A landscape with many valleys, sampled at points; each row gives a point and its height.
From any point a ball takes the steepest step (drop divided by distance) to one of its 2 nearest points. It stops when none of these is lower. Distance is the straight distance between rows; heights are no part of it.
Z_222 h=71: [195 126  72 114 106 162  85 135 131 148 128  81 127 138 112 117 203 164
 136  65]
Z_622 h=715: [114 110 139 149 134 119 180 134 134 183 127 129 142  98 106 104 160  97
 160 175]
Z_425 h=321: [140 123  87 103 140 162 112 104 187 130 189 105 151  89  94  97 196 115
 122 123]
Z_994 h=377: [103 111 160 141 140 135 142 127 137 114 137 119 211  77 115 125 118  59
 148 127]
Z_849 h=272: [139 140  85 148 120 151  83 158 115 167 126 100 157 148  93 110 145  89
 125 131]
Z_80 h=849: [154 163  99 130 139 163 126 140 124 156 111  88 106 159 126 148 109 212
 162 106]
Z_459 h=677: [115 115 137 135 141 148 160 134 151 151 144 136 135 120 122 149 117 148
 165 207]
Z_84 h=351: [141 142  78  86 122 145 120  98 157  75 151 155 127  53 123  79 170 115
  76  81]
Z_163 h=390: [123 145  96 123 129  77 118  82 160 146 127 114 149 150 157 126 136 147
 127 162]
Z_113 h=412: [145 124 185 134 114  70 170 112  99 148  97 151  69 141 141 137 125 105
 122 168]
Z_109 h=552: [114 130 159 181 132 122 147 104 122 119 140 148 127 115 107 153 120  59
 142 151]
Z_344 h=731: [125 102 123 144 145 138 173  93 137 148 138 137 152  57  83  96 178  94
 152 133]
Z_211 h=341: [149 153 118 130 139 179 131  88 110  79 186 144 108  52  87  90 179  87
  83 115]
Z_176 h=389: [114 120 128 134 105  95 105 154 148 143  91 107 126 201 147 150 111 140
 147  73]
Z_157 h=876: [142 150 105 195 107 183  89 177 101 155 107 106 105 184 177 198 106 175
 174 111]
Z_435 h=496: [132  86 132 105 127 128  99 107 136 131 156  83 171 115 105 112 185  58
 104  98]
Z_254 h=556: [ 92 103 147 162  93 159  99 223 110 140 163 159  86 181 142 146 113 109
 160 156]
Z_699 h=368: [122 135 186 141 106 106 131 153  85 145 146 149 153 142 171 112 129 106
 153 214]
Z_243 h=516: [165 176  98 122 121 120 124 120 102  99  84 137 112 149 120 122 104 160
 109  97]
Z_170 h=529: [116 128 128 141 112 107 103 185 120 188 122 111 137 192 171 127 113 152
 147 167]
Z_599 h=356: [ 92 131 152  93 127  72 131 166 150 135 118 125 130 175 177  97  79 156
 105 117]
Z_512 h=293: [142 122 131  98 126 146 108 151 103 136 102  89 130 166 119 117 113 129
 112  99]
Z_96 h=528: [122  94 134 125 139 125 139 111 120 159 135  94 137 120  88  95 174  53
 111 110]
Z_907 h=79: [172 115  67 114 117 186  90 114 162 101 156 107 171 117  85 165 191 140
 151  97]
Z_536 h=415: [117 111 162 122 130 110 131 132 123 163 135  94  50 190 139 183 120 142
 109 160]
Z_943 h=474: [156 186  54 112 128 100 125 114 122 103  99 160 136 114 131  99 122 168
 104 100]
Z_852 h=817: [172 109 149 127 127 134 130 118 112 147  84  79  78 170 109 162 131 178
 147 104]
Z_139 h=911: [141 167  93 140 116 138 131  93 123  80 105 156 104 126 105 151 126  97
 104 143]
Z_708 h=685: [ 83  91 172 115 107 128 113 176 138 106 182 168  57 179 176 148 106 177
 152 146]
Z_914 h=323: [129 149  98 128 144 132 118 155 101 171 106 131 169 123  96  73 141 109
 117 134]
Z_214 h=322: [128 101 146 120 140  76 149  49 148 149 142 119 106  85 139  98 179  97
  83 129]
Z_210 h=927: [132 159 106 139 108 128 155 176 104 139  92 173 130 133 112 111 109 136
 142 151]
Z_540 h=347: [138 126 160 124 128  75 141 102 125 143 108 123  81 169 142 172 121 135
 115 145]
Z_316 h=557: [117 148 112 116 147 128  93 183 135 204 114  93 140 178 150 102 111 170
 110 124]
Z_468 h=434: [111 164  70 130 140 140 124 109 136 103 138 172 151  71 110  76 142 115
  92 115]
Z_119 h=219: [154 131 171 148 134 130 142  83  71 122 132 103 151  59 116  69 164  69
  97 130]
Z_603 h=698: [138  94 167 131 135 120 166 156 111 178 112 129 122 132 111 146 129 122
 164 182]
Z_886 h=559: [102  72 132 119 137 130 139 121 150 182 135  96 115 141  88 127 156  89
 124 121]
Z_486 h=371: [165  99 116 112 137 159 104 125 113 130 116  89 120 129  94 137 156 116
 133 102]
Z_376 h=331: [129 135 179 135 123  86 137 137  91 149 120 128 183 107 164  95 124  92
 137 185]
Z_185 h=622: [ 88 116 148 114 149 132 137 179 147 165 138 118 116 155 128 107  86 142
 125 167]
Z_261 h=768: [ 94 105 150 199 128 117 170  75 151 108 126 169 157  41 122 115 125  74
 140 117]
Z_287 h=521: [109 147 162 109 118 112 130 189 109  76 151 190 141 128 193 103 106 179
 159 170]
Z_811 h=866: [140 149  65 126 141 146 134 107 164 140 107 117  91 157 111 135 131 218
 140  94]
Z_385 h=558: [140 140 135  90 151 121 126 136 121 159 117  94 137 132 143 107 123 176
 127 168]
Z_956 h=887: [137 150 102 179 118 171  97 154 123 129 119 121 117 172 136 202 105 147
 143 141]
Z_97 h=242: [179 126 113 146 142 114 112  74 140 126 131 106 121 143 112 206 150 166
 135 153]
Z_77 h=648: [120 111  98 127 153 181 150 116 146 130 132 111  81 113  76 169 120 137
 126 125]
Z_632 h=749: [111 104 132 178 134 123 160  56 146 127 154 150 160  29 122  68 168  95
 139 103]
Z_54 h=381: [135 138 103 115 150 177  94  99 144 108 181 112 180  79 106 102 163 105
 111 148]
Z_904 h=519: [142 119 154 176 145 142 154  64 100  92 149 145 134  63  87 136 150  52
 133 135]
Z_991 h=885: [146 159 105 121 101 167 141 164  96  92  94 136 145 150 130 169  69 155
 164  83]
Z_9 h=497: [113 111 139 136 116 108 113 163 145 170 130 116 112 184 166 160 130 189
 182 147]
Z_239 h=378: [137 125  65 131 105 114 105 137 148 141  95 127 135 158  98 109 138 116
 140  59]
Z_880 h=85: [182 101 104 108 145 103 119  65 163 127 146  88 104 145 109 167 191 157
 124 124]
Z_722 h=473: [ 97 131 175 168 160 124 180  83 108 117 134 151  99  62 124  89 101  85
  77 150]
Z_132 h=650: [ 84 100 155 122 134 154 133 174 155 153 172 120 116 154 143 144 108 142
 158 193]
Z_333 h=316: [152 114  97 131  99 106 117 128 143 146  81 109 124 165 115 150 150 146
 163  57]
Z_741 h=320: [136 142 104 107 131  83  97  92 136 148 123  85 113 160 131 109 152 141
  76 126]
Z_690 h=280: [134 131 186 161 140 125 148  94  78 135 125 115 190  73 140  84 144  66
 122 162]
Z_704 h=214: [173 149  64 110 106 167  82 158 101 134 104 104 156 134 100 108 153 160
 132  72]
Z_365 h=721: [ 86 111 156 107  92 147  96 207 118  81 184 161  79 188 171 155 110 170
 164 107]
Z_480 h=372: [128 144 144 118 146 127 143 161  84 146 107 157 162  83 113  62 110  91
  91 138]
Z_575 h=790: [ 98  96 171 186 146  93 150  48 152  93 149 147 161  87 139 140 140  61
 117 115]
Z_383 h=432: [ 86 144 156 115 118  96 123 169 147 142 126 120  79 205 174 120  73 169
 122  85]
Z_895 h=899: [134 166  80 165 112 152 106 126 136  97 107 142 109 169 104 185  94 118
 118 129]
Z_641 h=869: [128 117 131 132 112 166 139 181 127 139 100 124 119 158 135 170  94 167
 184 103]
Z_203 h=342: [173 167 102 128 146 147 133  91 122 105 115 138 123 130 107 179 121 175
 143 167]
Z_199 h=264: [108 134 146 112 117  59 139 127 135 144 103 129 101 162 150 124 112 122
 103 120]
Z_836 h=914: [127 169 116 144 117 121 103 221  97 150 132 174 101 188 160 116  87 175
 115 140]
Z_183 h=479: [136 126 153 158 148 144 157  51 126  80 145 145 125  44 114 160 133 102
 124 155]
Z_45 h=458: [142 100 124 136 113 106 102 108 141 135 127 114 198 135 111 133 176  71
 136 121]
Z_946 h=483: [123 149 104 106 164 159 152  86 133 113 148 146 137  53 127  69 136 140
  84 149]
Z_802 h=563: [107 154 155 110 120 110 117 188 122  97 136 178 177 122 178 108  72 128
 115 156]
Z_655 h=329: [104 101 196 158 148 109 153  97 112 126 138 112 186  69 133 112 124  53
 141 145]
Z_466 h=119: [165 138 132 119 128 124 135  85  88 134 137 130 121  59 113  62 196  90
  87 122]
Z_973 h=513: [151 124 134  98 124 105 127  82 152  79 103 108 134 160 138 169 126 178
 142  69]
Z_883 h=862: [128 174  88 158 132 167  95 165 118 161 113 103 132 174 162 155  89 212
 153 107]
Z_226 h=419: [120 102 197 118  99 126 139 168  86 118 156 171 117 133 180 141 138 136
 172 200]
Z_678 h=451: [ 97 146 107 148 128  75 132 103 180 111 124 165 157 127 161 143 122 125
 140 156]
Z_6 h=509: [141 129 147 138 122  95 164  74 120 119  96 152 132  85 125 103 132  90
 121 121]
Z_894 h=215: [143 106 120 100 125  93 128  58 158 134 141  99 110 128 125 128 188 128
  97 124]
Z_443 h=493: [162 129 128  62 122 124 101  85 135  85 105  94 166 131 144 118 150 157
 119  66]
Z_642 h=897: [163 153 105 107 106 174 111 139  84  88  99 114 165 126  99 153 100 130
 136  97]
Z_299 h=777: [128  80 157 166 101 148  97 179 125 141 127 110  88 195 168 216 103 141
 165  98]
Z_36 h=418: [118 128 116 151 124 126 114 104 138 105 139 138 210  89 121 121 143  71
 150 139]
Z_653 h=660: [117 132  98  73 149 124 140 156 128 144 114 134 127 104 100  48 109 138
  85  83]
Z_712 h=407: [ 97 109 178 151 155 110 162  55 126 141 144 119 105  47 128  78 147 102
  76 121]
Z_407 h=492: [ 93 145  81 122 136 142 141  99 173  82 141 150 147  90 106 130 128 109
 111 115]
Z_861 h=902: [116 170 161 120 127 123 103 208  84 100 143 170  74 179 165 123  70 155
  97 133]
Z_389 h=598: [ 99  66 126 141 126 133 138 158 158 147 114 120 125 140  94 160 126  95
 167  93]
Z_881 h=449: [115 144  95 136 127 100 130 135 167 143 118 127 129 164 152 149 107 189
 162 154]
Z_947 h=754: [105  83 169 135  96 163 106 194 112  94 148 133  70 187 170 199  98 159
 168  87]
Z_816 h=908: [147 158  90 109 124 166 129 112 110  97 110 146 190  90 110 132 129 119
 133 114]
Z_116 h=630: [121 146 127  86 157  93 150 155 130 123  85 145 127 102 143  70  88 153
  90  82]
Z_767 h=596: [ 68 120 147 146  95 120 102 203 132 103 169 182 113 178 165 127  96 113
 128 145]
Z_34 h=420: [171 133 123 120 155 160 148  61 127  85 133 126 120  87  88 175 136 128
 127 165]
Z_739 h=832: [164 140 120 121 129 137 133 122 100 171 106  69  79 156 113 127 135 187
 119 123]
Z_887 h=591: [100 124 130  85 173 127 132 131 159 166 135  94 120 151 149 115  95 161
 102 155]
Z_874 h=886: [136 127 156 120 111 150 130 192  98 119 124 137  81 167 153 149  83 158
 135 124]
Z_761 h=797: [162  89 158 159 112 131 130 149 114 176 100  92  72 190 136 211 123 164
 165 103]
Z_776 h=470: [108 115 144 160 125 135 130 144 130 142 141 119  66 165 110 184 116 114
 126 171]
Z_271 h=923: [115 180 103 134 142 118 118 203 126 162 118 169 133 162 130  88  87 152
 112 152]
Z_368 h=505: [ 84 142 111 148 128  97 135  77 179  83 131 172 168  91 146 132 106 104
 116 131]
Z_531 h=520: [103 119 169 155 115 164 127 192 104 120 167 156  69 164 126 156 106 107
 136 197]
Z_961 h=469: [111 101 189 100 110 115 143 165 127 104 145 169 133 112 179 124 110 149
 182 167]
Z_205 h=436: [158 105 137  70 121 116 131 102 113 107 106  93 128 112 112 113 157 119
 122  88]
Z_796 h=614: [131 135 109 116 151 152 152 132 129 119 105 127  70 143  84 146  89 152
 127 124]
Z_321 h=234: [143 133  72 140 142 170  89 115 143 112 147 113 181 134  85 192 145 116
 135 139]
Z_709 h=569: [158 133 108 100 134 136 156  83 117 104 103 129  76 123 102 139 116 152
 112  89]
Z_835 h=362: [122 129 154 101 132 135 106 140 110 128 118  97 158 130 123 107  96  90
  94 134]
Z_49 h=517: [101 122 160 168 121 100 150 138 134 146 147 160 105 153 124 159 120  83
 135 170]
Z_965 h=455: [120 135 144 107 111 108 114 127 143  96 109 121 142 180 152 175  91 163
 159  83]
Z_3 h=208: [120 115 115 131 128 151  71 162 120 168 121  83 137 173 115 144 117 104
 118 121]
Z_538 h=919: [133 158 117 119 126 145 146 145 115 106 109 160 152 101 131 130  94 132
 143 155]
Z_493 h=599: [117 163 124  96 140  93 129 165 143 100 101 174 168 103 167  78  76 148
  94 119]
Z_17 h=523: [136 136 105  88 164 147 148 111 122 137 128 112 148  80 119  94 125 155
 109 162]
Z_677 h=239: [153 143 125 113 113 137 117  77 123  93 161 146 114  44 126  64 194  92
  78  98]
Z_837 h=639: [ 63  95 169 126  99  85 135 174 151 105 172 179  96 159 181 132 120 124
 147 151]
Z_780 h=221: [145  91  59  97 131 170 108 134 181 131 174 101 144 116  86 139 193 131
 142  86]
Z_626 h=433: [113 137 122 122 149 166 124  69 148 111 181 119 161  33 128  80 164 114
  93 133]
Z_558 h=807: [116 100 169 164 153  71 138  53 145 129 148 117 136 120 126 147 152  51
 108 123]
Z_833 h=466: [144 129 181 121 124  97 147  98 105 105  96 151 111 102 143 130 108 115
 120 152]
Z_810 h=421: [ 88 131 183 143 147 119 169 139 101 139 128 140 143  81 136  64  98  85
  96 148]
Z_710 h=428: [154 141  58 119 110 103 131 126 138 132 102 148 142 126 110  77 160 135
 120  95]
Z_354 h=229: [158 108  85 111 105 125 115 120 161 149 116  86 142 151 121 138 178 182
 165  62]

For each start below, name the point where the ball stops.
Z_96 => Z_466
Z_767 => Z_199
Z_116 => Z_466
Z_709 => Z_222
Z_344 => Z_907
Z_852 => Z_199
Z_385 => Z_907
